A landscape with many valleys, sampled at points; each row gives a point and its height.
From any point a ball rolls to the lowest of the 2 points nearest to it. It stops when none of these is lower. Distance is the straight distance between rows; heights are no part of it.
(1432) h=562: [139  89 157 133 153  93 124 157  72 146 154 111 150 115 158 127 133 139
 117 109 158 134 130 115  70 180 110 197  77 126 179 159 122 161 146  57
 119  98 144 119 127 154]
(1347) h=428: [117 106  45  79 150 160  98  72 131 152 110 162 104  61  79 100 129 129
 108 141 152 106 161  89 126  98 160 167 124 140  71 131 192  94 121 167
 142  98 158  69 168 117]
(1239) h=483: [118 167 107 145  72 135 149 156 161  98 124 112  90 103  99  90 186  96
 204 136 112 114 124 147 137 115 104  91 173  52 135  93 100 134  80 144
 122 103 161 169 112 113]
(1076) h=409: [147 147 123 125  94  75 156 144 141 150 114 162 152 115 120 179 150 150
 218 139 140 103 104 166  81 116 167 144 145  96  92 132 130 132  75  88
 120 120 114 159  91  92]
(608) h=263: [110 195 107  86 108 171 118 112 153 134 109 121 133 133 194  85 133 101
 139 139  84  98 134  90 169 108 100 165 129  90 151 105 187 114 127 134
 158 121  94 108 145  87]
(290) h=262: [150 135 147 159  94 117 135 121 117 133 152 132 125 139 136 121 119  80
  86  72 157 165 137  94 196  93  97 106  93 113 170  99  97 145 197 178
 107 130 135 142 125 150]
(289) h=292: [ 99 204 104  95 113 167 122 137 177 146 100 143 150 181 176 122  88 121
 141 170 114 120 127 131 149 110  97 179 124 116 105  98 188 147 137 139
 142 153  83 123 138 104]
(267) h=418: [182 148 142 174 150 104 173 125 122 194 136 140 132  95 169 209 112 138
 142 129 203 130 121 115  76  98 161 180 147 108 122 104 171 115 138 154
  79  99  85 136 147 123]
(1010) h=371: [187 174 145 159  94 120 138  93 152 141 115 106 118 116 188 162 122 112
 124 158 111 138 106 154 150 125 140 123 194 119 154 101 125 110 108 135
 115 104  82 127 124  68]
(155) h=179: [171 124 171 187 152 101 153 158 135 159 151 113 120  82 117 183  83 165
 117 176 214 147  98 148  90 137 147 159 178 134  86 109 120 132 135 116
  49 132 121 141 130 153]
(1281) h=600: [127 115 157 130  62  79 129 143 127 105 146 126 134 176 146  97 172 123
 139  92 106 144 116 151 160 139 119  98 128 117 144 129  94 161 169  83
 151 116  87 146 101 152]
(1042) h=603: [127 163  47  61 199 156 104 109 120 136 107 151 114  68  89 131 127 149
 132 167 133 151 146 104 121 149 124 161 146 164 103 161 160 117  73 141
 170  94 170 119 131  57]
(984) h=601: [163 171 170 172 101 103 162 144 141 130 127 142 160 181 184 121 154 136
 146  89 123 157 144 157 108 113 104 143 129 109 176 116 133 178 135 104
 124 106  89 172 120 105]
(1363) h=388: [148 137 169 144  95  92 115  96 135 150  99 102 145 156 195 181 114 118
 141 151  86 120 112 150 155 133 143  82 178 138 168 128 118  92 117 135
 163 129  65 125 112  79]
(1446) h=290: [133  57 116 135 124 100 104  69 119 139 118 129 138 124 119 157 151 126
 126 109 117  76 161 148  99 113 194  92 159 114  95 125  93  55 103 130
 131 105 118  79 150 129]
(1466) h=232: [142 153 151 164 200 160 193 177 143 127 135 139 106 127 154 117 144 143
 135 118 169 165 159 129  68 124 109 146 113 111 163 114 141 186  79 119
  70 108 156 172 176 152]
(498) h=512: [148 148 141 179  91 160 150 126 184  86 145 123 100 124 131  86 144 127
 109 119 112 150 156 192 139  99 126  88 176 122 114  82  91 134 128 137
 101 143 164 130 128 157]
(1408) h=419: [ 97 143 165 137  83 117 160 107 166 136 127 140 155 189 182 140 133 129
 166 124 106  78 144 128 143  82 147  85 160 106 121  87 130 113 146 150
 127 149  93 138 138 164]
(62) h=83: [122 142 156 141 141 115 144 146 139  91 112 110 118 141 129 115 158 145
 158 127  88 156 151 192 113 157 124  89 152 138 183 124  80 146  63  94
 117 137 144 159 115 116]
(920) h=520: [131  99 153 155 122 112 131  85 160 161 132 101 125 139 151 178  87 139
 117 179 123  82 105 145 143 102 188  76 175 166  88 116 131  69 148 182
 121 159  88 101 138 117]
(448) h=522: [ 88  72 113 124 148 195  99 140 117 114 138 127 123 154 102  94 111 157
  97 143 111 101 152 165  96 131 146 151 113 164  68 118 165 138 159 134
 121 174 137  74 153 195]
(382) h=440: [132  63 120 103  84 104  47  86  57 113 136 124 152 148  60  96 138 103
  72  96 120 129 153 114 140 138 142 143  81 164 128 152 134 129 185 134
 167  94 129  93 101 127]
(1012) h=539: [105 119 151 128 138 125 140 134 155 133 119 134 127 127 139 151 104 168
 154 182 118  93 114 180 114 155 161 122 172 135  78 115 119 131  93  98
  85 147 121 145 133 154]
(473) h=351: [157 165  99 134 109 129 125  80 163 134 100 118 108  90 165 121 150 102
 142 154  95  98 136 144 143 114 156 134 187 116 131 109 136  87  78 131
 145  78 108  94 141  52]
(1397) h=403: [ 99 105  50  82 111 163  93  71 106 135 118 178 126 103  53 105 156 120
 132  96 146 110 167 111 129 111 140 152 130 108  54 129 149 115 130 168
 158 113 161 109 122 124]
(629) h=578: [103 129 122  93 194 167  96 127 128 111 122 103 111 118 142  95 105 147
  72 175  79 133 130 125 142 139 126 146 112 222 138 173 170 101 137 147
 148 159 140  78 147 101]
(929) h=617: [ 95 138  62  56 168 174  93 124 123 120 118 165 126  94  67 117 128 151
 153 166 123 142 130 140 129 174 106 153 142 144  67 154 133 147  85 108
 159 133 177 144  87  82]
(243) h=425: [130 111 126 131 144  86 151 174  82 127 172 149 142 115  71 173 126 118
 156  83 177 157  83  79 142 155 103 124  37 117 144 172 101 155 136 117
 138 141 158 187  68 138]
(764) h=156: [172 139 106 154 179 108 155 156 141 162 131 115  74  19  95 176 108 126
 104 158 221 170  75  99 127 141 126 154 139 124 140 122 129 108  95 152
  90  87 146 134 124 103]
(1019) h=498: [108 149 132 171  81 164 162 128 187  95 141 116  96 114 141  88 179 117
 169 104  99 105 157 146 129  88 128  60 190  87 131  84  93  88 103 160
 111 138 146 134 147 138]
(451) h=462: [130 118 146 153 108  89 174 120 118 151 140 125 125 121 131 175 125 102
 149  95 178 104  98  79 147 103 125 102 126  89 144 123 105 136 156 151
  94 125 133 164 123 169]
(64) h=322: [127  59 111 102 132  75 100  63  67 162 111 132 132 102  90 184 129 115
 119  99 157  96 144 103  91 121 169 110 122 110  99 146 108  70 112 131
 153  76 122  94 130 130]
(736) h=157: [136 105 158 165 193 138 143 136 128 119 133  85 106 102 179 108 150 170
  99 119 120 135 172 144  76 155 136 131 134 152 194 135 116 104  79  92
  95  95 138  92 185 143]
(567) h=411: [144 164  92 125 132 171 132 133 153 124 130 122 116 122 124 106 108  93
  86 128 134 157 127  99 178 115 101 148 117 120 132 104 137 146 151 188
 107 145 161 131 149 122]
(1315) h=398: [118  87 127 138 172  91 133 134  70 136 141 136 127 123  67 169 136 119
 121  72 183 183 142  81 125 165  92  94  69 137 178 164  78 138 123 148
 127 119 171 156 109 148]
(987) h=527: [193 141 125 143 103  94 146 193 117 126 173 155 182 102 138 114  95 131
 161 133 175 138  69 126  91 123 126 219  49 110 113 142 179 137 149  64
 123 126 156 156  91 138]
(1301) h=270: [126 142 147 178 172 174 172 167 152  98 146 141 118 166 135  84 160 150
 121  85 134 171 200 156 101  97 100 106 120 117 151  97 116 165 120 132
  92 140 159 156 171 170]
(517) h=233: [168 180 135 134 159 139 140 130 161 161 114 113 122 138 198 154  82 120
  70 146 148 149 116 104 168 109 124 162 109 150 154 102 186 131 157 185
 102 131  89 111 169 111]
(633) h=470: [ 83 113 107  65 128 171 108 123 114  86 135 103 112 106 132  66 166 112
 133 130  51  93 122  90 135 135 121 110 150 107 138 166 116  93 108  90
 162 131 159  88 132 135]
(877) h=602: [151 112 112 108 171 126 102 120  97 126 122 103 125 108 108 149 103 142
  92 141 143 172 135 145 132 177 105 153 110 169 149 167 116 139 120 120
 138 121 146 121 125  90]
(292) h=349: [ 75 131 125  88 152 102 117  92 107 116 116 128 151 167 116 157 132 110
 150  94  98 144 156  74 156 138 105  54 101 144 167 169  80  87 131 162
 176 165 149 145 105 104]
(911) h=474: [ 97 138  87 107 145 202 105 149 118  88 131 143 124 126  85  67 181 141
 136 102  97 166 168 128 124 150  93 150 143 120 123 138 158 142 109 128
 155 120 182 127 125 119]
(1155) h=324: [ 76 162 105  66 156 111 122 101 125 139  92 148 145 171 123 186 126 133
 188 138 111 132 158 105 137 146 110 108 106 143 142 151 114 103 100 160
 173 156 131 164 123  94]
(1460) h=524: [128  77 163 134 126 104 132 138 125 123 151  95 117 119 139 137  92 149
 100 160 145 115  97 173 125 157 136 125 145 143 118 128  97 146 137  83
  90 134 129 124 129 166]
(365) h=319: [118 135 151 117 168 139 141  97 124 160  99 128 165 173 213 133 137 141
 131 117  72 101 171 114 105 115 165 128 110 159 186 133 168  97 117 137
 148 126  86  92 170 104]
(99) h=119: [ 88 151 140 118 122 130 137 159 160  99 107 127 145 185 154 107 147 151
 168 127  81 129 156 187 113 125 104 102 155 128 142 109 127 143  98 105
 155 158 121 142 125 138]
(779) h=480: [158 182 122 137 141 126 153 193 159 124 136 124 132 122 108 134  82 131
 104 176 146 177  95 155 129 145  96 163 121 121 100 130 125 192 133 112
  98 151 150 158 119 127]
(871) h=574: [163 101 160 147 124  97  95 127  74 125 157 108 153 155 148  97 143 138
  85  87 114 153 143 129 119 172  93 182  84 147 195 156 123 167 169  71
 134  88 114 114 115 129]
(977) h=345: [111 132 129 120 148 137 128  93 145 132 118 127 140 125 187 104 175 117
 138 108  55  59 158 101 100  93 184 115 143 115 156 130 143  59 101 126
 151 100  98  71 180 103]
(1231) h=450: [ 55 128 136 119  92 171 109 133 143  79 142 126 132 173 152  72 147 119
 119 110  46 105 138 102 171 104 102  88 121 127 138 113 129 107 176 146
 172 177 124  81 121 157]
(1108) h=445: [105 171 160 124 134 106 186 175 146 134 101 103 121 120 144 157 126 116
 202 179 127 143  81 121 136 142 107  88 142  97 184 138  85 165  67 104
 100 121 116 185  89 127]
(901) h=573: [161  94 126 157  89  61 107  92  69 158 130 135 138 139  95 187 152 116
 122  63 162 150 114 127 128 131 141  98 127 107 130 148  91 109 141 115
 152 107  93 137  91 111]
(700) h=544: [119 126 149 155  73 109 121 103 171 103 147 120 116 155 120 126 124  91
 112 113  90 129 133 164 181  96 124  32 155 156 115  98  62  76 168 187
 163 168 112 117 107 109]
(1447) h=220: [190 113 139 206 111 111 147 119 140 133 146 121 125  95 116 153 124 151
 106 138 184 119 138 171  99 111 153 147 186 121  90  83 122 128 138 135
  65 111 120 127 145 145]
(1430) h=122: [165 108 180 178 138  83 140 172 114 166 162 125 161 142 143 182  63 144
 127 145 189 133  90 143  75 132 132 182 108 131 102 124 142 150 171 100
  80 143 101 140 109 164]
(1089) h=537: [158  86 161 164 100  82 124  85 114 174 130 105 129 113 132 197  93 126
 125 140 188  90  86 112 130 108 169 114 173 125 103 116 133  87 165 155
 100 127  84 112 128 147]
(455) h=200: [ 80 108 156 129 129 139 138 138 116 116 131 131 136 177 140 110 116 106
 118  83 121 134 160  91 164 102 101  81  79 139 144 128 114 139 181 163
 121 182 146 120 142 203]
(36) h=555: [193 113 133 178  83  77 116 126  90 162 149 106 150  87 114 181 116 116
 114 115 193 136  76 129 131 116 118 143 149 104 122 131 128  96 155 135
 116 117  91 127  92 100]
(31) h=505: [176 180 117 145 108 111 132 208 149 115 160 157 169 139 113 100  77 118
 129 148 153 171  63 125 120 118 104 214  81 110  80 134 169 190 169  98
 123 161 139 149 102 137]
(870) h=492: [ 94  68 140 113 115 119 109 118 134 132 135 135 119 160  93 152  88 135
 123 147 139  85 106 164 143 134 156  88 134 145  48 116  98 124 156 145
 118 180 139 130 132 183]
(1279) h=318: [106 168 122 144 106 197 108 130 135 105 130 153 137 173 132  59 154 108
 100  67 107 165 209  96 157  94 100 135  90 121 148  84 177 149 160 163
 139 144 122 127 124 136]
(377) h=461: [117 186 142 120 169 124 168 201 141 124 116 122 131 121 118 153  90 142
 171 179 143 181  84 126 128 155  98 132 106 133 141 144 110 196  76 104
 103 145 131 196 100 120]
(718) h=458: [119  74 114 122  75 155  55  66 100 117 116 136 136 153  69  78 126 106
  55 112 101 101 164 132 142 106 169 120  96 172  91 125 139 110 169 166
 164 124 112  84 128 127]
(786) h=636: [ 97 132 145  99  96 122 170 195 138 119 157 149 148 128 134 115 111 142
 191 144 147 113  57 116 113 109 119 140 135  69  89 144 144 180 152  78
 101 157 134 177  86 202]
(259) h=264: [145 155 148 125 193 119 151 131 144 143 102 121 116 128 164 188 105 148
 122 142 142 175 127 145 113 150 131  99 143 158 155 136 123 125  88 134
 116 143 116 150 145  99]
(717) h=53: [147 182 161 170 127 130 205 176 175 123 137 116  95  66 127 118 127 139
 159 160 174 122 114 110 117 103 132 116 185  82 135  91 118 159  97 137
  56 118 158 179 143 153]
(1062) h=375: [136  87 121  58 150  84 109 120  48 130 128 123 155  84  96 138 147 140
 133 143 106 115 102  89 106 176 118 134  99 105 156 189 101 132  84  42
 163  79 149 136  87 108]
(1154) h=476: [ 67  81 129  99 114 106 135 141 111 136 144 136 124 136  93 144  87 129
 140 128 160  96  84 112 159 150 127  97 116 118  85 142  80 146 170 117
  98 173 148 161  97 210]
(691) h=373: [102  99 136  98 135  78 134 104  64 128 122 126 127 148  95 168 140  98
 133  74 129 154 113  65 160 147 106  51  87 122 179 171  63 120 140 134
 154 123 148 153 107 142]
(1360) h=102: [163 138 164 188 105 108 191 157 143 100 151 115 124  88 102 109 133 158
 158 152 173 124  98 168  83 133 133 129 174  85 119 111  99 163 102  79
  59 102 138 177  98 172]
(1122) h=335: [ 96 141 100 144 135 179 146 122 130 114 105 148 117 141 109 105 188 115
 174  66 131 131 196  89 116  96 107 108 125  83 136  94 138 123  99 176
 128 124 167 152 160 132]
(989) h=420: [142  84 103  82 109  87  74  85  64 113 135 120 149 111  57 127 122 114
  81 122 133 148 101  93 148 159 111 121 101 133 127 188 110 124 156 130
 175  97 150 117  87 106]
(560) h=155: [143 173 122 110 135 141 138 169 118 110 122 147 157 140 143  95 151 151
 158 129 110 174 129 157  95 149  92 191 105 121 155 142 162 190 115  75
 148 123 134 169 107 103]
(1424) h=482: [ 62 121 135  82 156 156 117 140 159  76 131  96 102  81 155  70 137 135
 128 176  40  97  95 126 138 152 133  98 146 153 152 165  95  81  74  83
 152 144 130  86 132 133]
(139) h=104: [177 155 119 178 149 142 169 162 163 122 139 105  75  55 120 134 126 126
 102 137 186 165 125 133 122 126 118 136 156 109 141  95 108 137  96 151
  62 101 166 147 156 133]
(1100) h=613: [162 191 119 149  71 128 133 121 147 121 117 157 144 159 149 108 168 110
 150  96 128 136 143 139 122 109 121 177 114  97 134 102 155 153 127 121
 144 101  81 159  96  73]
(1298) h=193: [130 138 126 146 203 146 174 166 135 131 124 106  71  76 140 113 154 150
 130 124 159 138 138 111  83 156 128 149 131 125 186 129 145 127  56 107
  88  72 161 147 188 128]
(1359) h=468: [ 95 146  97 114  94 145 130 189 130  88 111 120 102  93  79  92 183 134
 215 161 112 115  99 136 126 164  87 109 140  68 136 134 111 167  52  83
 145  98 159 170  84 123]
(1361) h=455: [ 85 101  80  89 136 195 123 139 133  90 134 124  89  77 100  64 160 137
 141 135 110 112 138 113 124 148 113 125 157 102 103 141 127 114  77  97
 125 122 184 100 138 151]
(753) h=266: [134 189 130 130 138 166 128 117 183 153 101 135 137 170 171 159  89 114
 100 159 124 144 155 129 152 107 116 137 128 157 116  89 159 111 133 190
 134 153 101 120 150  74]
(1032) h=588: [161 105 135 162  79  57 115 107 110 114 135 145 129 170 105 142 195 125
 145  56 129 153 147 171 136 128 140  78 141 124 131 115  81 136 139 111
 139 107  99 147 104 120]
(665) h=295: [ 77 183 127 110 196 126 141 146 175 131  84 129 136 175 149 179 104 149
 167 165 116 151 164 146 115 135 116 109 125 165 139 124 119 118  77 156
 134 178 127 147 153 100]
(423) h=475: [170 107  99 135  69 154  63  81 135 117 125 140 119 138 103  78 116 107
  64 135 115 115 137 177 161 130 145 151 134 147  83 107 141 112 166 156
 146 122 106 100 113  94]
(826) h=538: [113  74 146 149 136 169 122 136 135 160 144 119 134 184 132 132  76 163
  86 177 137  83 142 174 103 101 177 142 106 176  79  87 169 141 175 156
 103 177 110  90 181 187]
(1004) h=327: [140 124 100 130 138 132 139  91 143 127 106 123 110  80 143 104 176 117
 147 119 108  86 161 117  99 108 180 128 173  99 134 121 126  71  68 116
 131  68 143  84 180 101]
(1110) h=379: [160  93 107 132 113  88 136 117 100 159 139 163 134  64  81 184 148 143
 183 121 171  91 113 142  63 136 177 160 127  92  87 143 110 104  66  68
 118  87 141 139  96 129]
(882) h=404: [103 145 182 151 109 103 137 117 169 118 136 110 155 178 193 146 104 129
 141 151  69 101 123 143 159 111 141  52 145 159 171 114  97  99 144 140
 143 180  92 114 127 124]
(306) h=196: [ 69 122  95  93 156 188 121 110 123 133 112 131 121 115 151  96 135 115
 138  99 102  91 151  35 133  91 143 147 105 116 142 130 191  89 146 170
 149 134 126  78 177 158]
(760) h=435: [ 64 142 111 107 113 177 131 147 168  91 131 110 100 131 131  92 129 104
 132 132  97 132 120 112 167 122  95  95 148 107 110 115 118 118 132 142
 137 173 165 121 135 162]
(805) h=350: [133 148  93 145 127 205 104 129 126 115 126 183 135 139  85  56 137 123
  84  76 151 167 183 121 131  94 113 185  97 111  98  79 178 162 158 171
 108 142 143 120 152 153]
(1414) h=439: [126 143 134 158  97 128 156  99 151 149 117 139 130 138 152 149 144 106
 145  89 148 102 160 101 135  85 157 109 135  97 130  90 128 103 138 184
 102 124 115 132 152 136]
(79) h=552: [127  95 108  94 123  91  93 108 134 139 100 141 123 109  88 169  96 144
 147 178 121 103  98 180 119 162 158 111 167 143  75 148  92 119  87 103
 140 137 118 130 105 109]
(1352) h=234: [122  98 147 164 131 125 144 119 133 109 157 114 103 123 128 135 103  90
  83  96 135 142 154 116 172 105 107  65 112 148 160 120  76 115 163 174
 103 150 164 111 143 169]
(904) h=495: [ 60  83 140  73 190 130 116 121 123 123 116 131 120  97 144 108 135 159
 130 151  62  82 136 111  83 140 155  87 125 179 133 176 113  62  84  92
 159 148 133  76 165 146]
(399) h=534: [181 108 165 201  68 121 110 101 154 126 158 114 115 145 121 142 107 110
  73 123 129 135 140 168 193  80 141  55 150 156 115  84  85 100 193 173
 117 141 105 109 109 130]
(67) h=434: [131 124 111 109 137 147 133 115 109 108 128  95 105  96 116 104 136  95
  84 116 127 159 106  78 181 145  93 126 111 125 173 154  99 140 147 154
 141 119 178 118 128 126]
(185) h=369: [101 121  73 127 119 172 115 108 119 139 113 190 128 147  75 109 195 132
 181  68 130 127 204 112  91  99 136 150 117  86  78 100 164 130 114 154
 149 106 146 147 130 132]
(37) h=624: [105 157 145 107 100  91 155 173 145 134 138 157 160 184 139 147 107 136
 171 140 130 133  88 144 137 121 108 131 125 112  97 135 120 176 160 102
 130 162 109 177  95 150]
(666) h=463: [ 61  97 128 117  82 170 107 136 147  91 145 121 133 179 129  85  98 123
  99 135  77  79  97 126 169 110 131  90 127 133  84 124 142 124 203 144
 154 205 126  80 125 199]
(1436) h=546: [158 113 129 123 106 108 132 168  95 131 170 147 154 109 127 102 157 132
 164 100 140 117  98 121  85 143 124 195  85  87 128 159 151 157 144  52
 130 106 134 136  98 149]
(1254) h=587: [177 116 186 175 106  88 126 119  94 145 135 115 164 184 187 138 134 133
  98  85 117 137 144 156 121 136 127 135 110 143 192 129 135 149 161 100
 122 101  60 119 131 124]
(806) h=628: [131 143  99 100  89 120  94  98 111 139 120 167 145 161 117 119 156 115
 132  92 117 126 132 120 149 136 129 163 100 130  96 129 152 138 160 121
 156 108  94 131 100  88]
(973) h=286: [133 128 134  93 153 114 133 100  81 159 108 112 142 143 185 153 144 117
 133 105 104 101 139  61 128 128 139 153  93 110 190 166 153 113 132 118
 139  85 101 112 162 118]
(740) h=565: [123 117 117 123 166 182 106 121 147 132 134 116 108 134 148 113  89 129
  61 173 105 102 119 141 131 102 156 137 108 202 108 116 174 102 158 186
 143 157 119  65 175 124]
(940) h=383: [133 147 102 131 138 185 117 157 131 110 143 149 140 126 109  81 109 120
  94 130 150 166 119 120 136 133  90 196 103 106  95 110 168 190 171 139
 113 141 153 126 140 158]
(868) h=456: [ 97 102  99  89 133 128 135 138 106 118 143 131 117  89  82 136 108 102
 113 123 167 123  80  80 154 162 102 135  96 104 115 160 116 147 138 130
 126 138 168 138 116 156]
(616) h=577: [145 128 122 134 160 140  95 103 138 109 111 103 123 126 145 120 149 159
 103 147  66 119 157 193 104 154 150 116 166 184 142 138 111  90  77 112
 150 133 121  81 149  72]
(1026) h=247: [118 140 143 104 167 121 135 106  88 171 100 149 161 173 165 180 104 120
 133  93 131 141 144  75 130 135 117 154  72 142 166 154 151 150 145 142
 135 138  96 157 134 111]
(1369) h=643: [119 122 119 113  65 113  77 113 117 152 121 177 147 192  95 124 116  95
 112  79 141 137 140 102 160 127 146 144  64 152  86 108 161 149 205 163
 147 144  62 149  98 119]
(1104) h=453: [ 98 165 110  97  99 153 132 159 133 105 127 111 116 116 132  90 145 109
 164 147 104 118  83 109 164 155  81 134 143  83 142 129 130 164 118 110
 151 133 150 148 102 127]
(89) h=195: [150 133 106 118 173  87 122 127 121 181 102  93  54  48 118 169  85 138
  84 179 208 159  53 104 128 158 124 101 161 148 144 162 141  75 115 140
 140  97 121 116 143 106]
(685) h=523: [178 125 151 190  88 128 127 127 155 117 158  95 112 118 122 116 103 127
  78 158 126 138 111 196 175 118 127  97 180 146 101  98  84 143 170 145
  91 142 142 118 119 146]
(1166) h=291: [167 187 148 152  97 153 141 128 146 115 134 139 126 156 165  82 152 102
  96  81 121 175 168 110 182  96  84 123  90 110 188  86 130 164 159 148
 124 119 122 147 128 114]
(130) h=564: [115 102 109 101 112 113  77  89 135 107 100 133 128 142  92 125 141 138
 135 151  80 114 144 193 117 142 155  93 172 161  87 135 100  96  91 116
 182 135 126 116 117  81]
(135) h=589: [ 90 136 107  48 189 158  93 125  98 108 126 115 128 102 117 108 110 149
  99 165 108 151 121  96 147 182  96 155 124 182 139 189 145 137 125 122
 149 130 178 119 127 104]
(1296) h=508: [107  57 152 158 136 135 116 115 149 121 145 104 102 129 114 146  80 130
  84 179 125  80 105 159 138  97 169  80 137 185  85 122  98  86 166 180
 115 173 128  97 145 156]
(522) h=121: [154 124 164 151 155 108 149 125 121 121 115  89 115 111 176 137 153 130
 133 125  86 132 148 140 109 149 143  90 161 127 206 141  96 103  63  88
 121 105 118 117 148 101]
(603) h=158: [ 65 100 127 105 117 182 110 116  94 128 121 149 145 158 118 103 133 115
 134  74 114 102 164  74 137 110 131 137  93 117 120 128 181 135 171 164
 141 155 123  99 149 197]
(1256) h=511: [180  72 153 167 101 112  99 121 124 140 157  80 127 122 146 116  85 123
  76 183 150 102  92 175 128 152 135 189 146 145 111 112 129 150 191  92
 114 112 109  99 121 140]
(874) h=228: [129 151 115 106 189  95 139 125 120 162  95 120 101  82 116 213  92 134
 133 157 188 167  73  98 136 153 128  98 135 158 138 161 124 101  71 147
 140 132 110 149 118  93]
(158) h=494: [186 103 111 152  99 150  71 113 100 120 142 129 139 121 109  80 121 122
  69 136 137 128 129 175 125 149 119 211 115 132  98 126 146 158 169 103
 124  94 123  96 115 109]
(723) h=352: [141  84 123 102 148  70 123 103  79 149 112 135 137  97  97 167 153 135
 158 109 131 107 126 106  88 150 157 114 124  90 123 161  90 106  67  72
 144  76 136 131 113 117]
(880) h=392: [192 177 154 180 145 114 165 116 164 169 110 113 101  94 170 197 106 135
 124 162 174 150 117 126 128 109 147 132 196 121 132  93 154 118 112 160
  81 110  87 139 147  99]
(732) h=611: [142 133 158 121  62  46 160 181 126 110 165 151 161 182 131 119 159 136
 180  91 149 148  71 135 126 104 136 135  93 123 114 130 128 177 185  81
 135 129  83 171  85 160]
(1151) h=507: [ 75  78 137  73 167 161  99 121 103 115 123 133 134 139 112 105 122 165
 126 137  76 101 153 142 108 161 131 114 105 175 116 156 129 121 125 100
 145 173 152 101 145 161]
(589) h=590: [119 153  93  86 197 136 129 119 132 126  82 137 117 111 139 142 146 162
 149 155 104 133 162 141  91 152 142 135 155 175 133 162 145 109  55 106
 153 113 135 114 148  69]
(246) h=302: [102 126 127 148 172 176 158 126 151 105 129 131 102 134 123 111 167 121
 126  88 113 145 195 135 116 101 119  90 123 140 146 103 104 105  96 164
 111 153 174 131 167 142]
(55) h=551: [165 109 141 167 142 170  94 137 142 134 138  98 119 180 132 120  82 139
  51 184 116 121 132 199 146 119 140 142 120 184 100 104 141 143 177 145
 117 157 116  99 146 129]
(30) h=452: [134  95  87 105 133 139  86  44 116 141 104 125 119 103 109 124 123 106
  78 138 124 107 156 106 122 103 165 125 122 169  97 143 157  71 118 179
 165  98 119  75 156  76]
(513) h=397: [133 123 104  69  89  84  93 131  76 124 131 135 145 119  82 122 150 115
 142 129  89 119  74 106 164 174 107 136 106 115 134 183 105 152 137  62
 184 103 139 142  71 104]
(645) h=184: [171 152 145 154 133 125 135 155 138 164 140 129 157 124 159 146  73 119
  93 152 179 140  94 110 123 111 120 211  98 125 117 112 171 158 186 150
  76 129 105 127 138 138]
(1180) h=258: [157  50 143 178 103 113 103  85 129 137 135 106 126 119 124 134 127 152
 101 134 147  83 152 198  80 130 178 131 169 143  90  99 119  92 125 110
 110 101 117  93 149 150]
(240) h=112: [129 152 156 119 122 127 148 195 158  89 137 152 145 184 132  79 144 165
 144 129 113 164 135 196  94 131 101 153 139 115 114 123 142 202 132  66
 142 136 101 152 117 151]
(810) h=235: [102 163  82  85 160 179 121 128 139 126 109 118 109 103 164  90 158 111
 157 126  88 110 152  57 140 106 117 143 138 101 164 139 180 103  99 132
 152 108 155 102 162  94]
(179) h=199: [127 179 131  91 171 152 131 146 106 144 122 163 167 152 148 133 121 142
 164 115 122 167 144  91 113 159  98 195  81 142 160 160 182 180 132 122
 142 129 136 161 128  93]
(1160) h=451: [133 132 155 157  97  69 185 181 114 126 174 135 146 102  92 167 121 121
 172 107 197 123  56  85 137 119 127 113  89  81 126 144  89 144 146 121
  96 138 152 203  81 170]
(976) h=431: [ 94 179 139 108 104  80 155 149 151 137  92 136 139 154 130 167 136 128
 238 152 130 102 121 154 113 129 122 111 151  98 153 126 107 137  80 111
 135 129 106 180  88 113]

Call two points neighbours if one is among the 2 nearest of the other. Go from one point of each pair to the other, from neighbour to neighbour, staying as low as possible. Name the highest point that can't be avoided.
(760) / (240): (700)
(240) / (1004): (977)
(62) / (240): (99)
(603) / (1430): (289)
(717) / (1430): (1447)

For each start below, name the point where the ball stops.
(984): (723)
(243): (717)
(37): (603)
(589): (723)
(1154): (603)
(929): (1361)
(30): (62)
